Each row is a point on a landscape with many valleys, with its height.
From any point a ball rolls to the lowest of the 3 points nearest to it. It stops when none of these is lower. Distance is the straight distance between rows; heights are no part of it.
<18>: [ 78 160 114 202 174 165  44 105 147 143  90]  h=37.1
<454>: [143 118 174  93 112 114 155 118  67 118  88]  h=64.4
<644>: [148 116 160  95 115 109 161 128  81 125 100]  h=67.9
<609>: [127  84 113  85 161  99 140 150 101  93 140]  h=68.2
<532>: [104  55 163  47 161 169 136 100 119  51 118]  h=73.4
<43>: [144 121  89 126 130  90 139 162 134 137 164]  h=23.7
<414>: [137 164 183 125  72 136 154 101 113 155  84]  h=48.7
<546>: [142 117 121 109 130  95 149 153 106 123 146]  h=45.6
<343>: [108 160 104 185 126 165  88 115 184 147 133]  h=14.3
<91>: [143 136 184  92  97 114 161 112  72 129  85]  h=59.3
<72>: [129  90 141  78 147 110 141 137  83  95 123]  h=65.8
<408>: [126 163 155 159  95 156 116 101 155 157 101]  h=32.7
<103>: [126  81 146  73 156 118 143 128  74  82 112]  h=68.3
<523>: [104  57 128  64 175 142 133 123 112  62 129]  h=76.7
<372>: [ 94 159 114 190 153 175  61 108 165 145 110]  h=29.3
<466>: [144 134 119 135 119 107 144 139 134 143 144]  h=23.1
<655>: [150 129 122 126 116 101 151 140 115 137 142]  h=28.9
<508>: [135 136  69 153 127 101 124 167 175 144 193]  h=12.0
<53>: [146 140 154 121 100 114 151 123 109 144 112]  h=30.8
<522>: [141 157 142 150  97 139 133 115 145 160 116]  h=21.7
<258>: [135 101 171  77 135 115 154 119  66 100 102]  h=73.9
<255>: [136 153 100 163 107 132 125 133 166 156 150]  h=22.9
<397>: [114  73 106  76 172 111 128 143  98  72 142]  h=73.5
<540>: [ 98 155 102 191 149 175  63 113 173 146 124]  h=32.5
<284>: [121  87 100  94 167  97 136 155 102  90 154]  h=71.8
<650>: [141 107 139  94 142  99 151 137  84 103 117]  h=64.9
<505>: [132 155 116 158 103 148 125 126 170 157 135]  h=18.1
<266>: [142 161 128 157 100 136 126 115 152 159 126]  h=13.3
<527>: [147 146 123 146 110 128 137 131 149 157 136]  h=23.9
<268>: [131  95 181  68 136 129 152 117  60  88  91]  h=73.8
<458>: [130 146  80 155 124 112 125 157 173 151 181]  h=4.4
<165>: [ 94 157 134 187 134 174  75  99 162 148  99]  h=24.6
<220>: [143 135  93 148 117 111 135 148 149 143 170]  h=11.6
<166>: [148 143 127 128 117 106 146 142 128 141 132]  h=27.8
<263>: [125 150  87 176 123 147  98 138 184 151 163]  h=12.9
<499>: [110 160 138 175 115 173  97 102 165 161 109]  h=25.5
<285>: [137 122  71 134 139  78 135 172 146 130 186]  h=17.6
<128>: [113 154  96 187 134 167  86 124 184 151 146]  h=8.0
<432>: [113 156  79 184 133 162  82 134 187 153 151]  h=16.0
<206>: [129 112 181  76 123 120 154 116  55 101  85]  h=70.2
<468>: [139 161 172 135  77 138 143 103 126 162  98]  h=36.4
<342>: [145 147 169 111  90 120 157 113  98 147  99]  h=47.5
<336>: [150 136 140 121 108 105 158 133 112 141 126]  h=10.0
<189>: [137  98 132  98 144 102 153 146  92 103 133]  h=59.6
<581>: [146 142 110 139 115 111 138 150 143 148 151]  h=10.8
<472>: [138 126  88 133 135  87 139 166 143 137 178]  h=20.2
<488>: [122  75 142  68 162 125 140 127  86  72 115]  h=69.6
<224>: [124 158 113 171 114 150 105 122 171 157 143]  h=10.2
<600>: [146 149 143 139  98 123 141 118 135 150 127]  h=33.7
<225>: [105 160 130 184 128 173  84 108 174 149 114]  h=20.9
<628>: [137 164 161 147  91 148 135  98 143 160 101]  h=7.1
<356>: [146 121 102 126 130  90 145 159 128 133 158]  h=29.8
<399>: [137 105  89 112 147  80 145 168 115 114 168]  h=40.9
<208>: [115  67 164  55 158 147 139 112  89  57 110]  h=71.6
<562>: [ 73 157 116 201 164 171  53 101 147 141  90]  h=34.6
<105>: [101  57 149  50 166 162 135  99 122  49 126]  h=74.0

Call two points neighbours if one is among the 3 nearest of the other. Go from one point of each pair to the other, from neighbour to neighbour, staying as low as possible. Name the highest point that can't be avoided.
<628> and <458> => <255>
<266> and <128> => <505>
<336> and <581> => <166>
<224> and <128> => <263>
<128> and <628> => <522>
<581> and <458> => <220>

Where does a ball stop that starts at each point below?
<499> => <128>
<206> => <336>
<546> => <336>
<258> => <336>
<285> => <458>
<372> => <128>
<342> => <336>
<562> => <128>
<268> => <189>
<532> => <189>
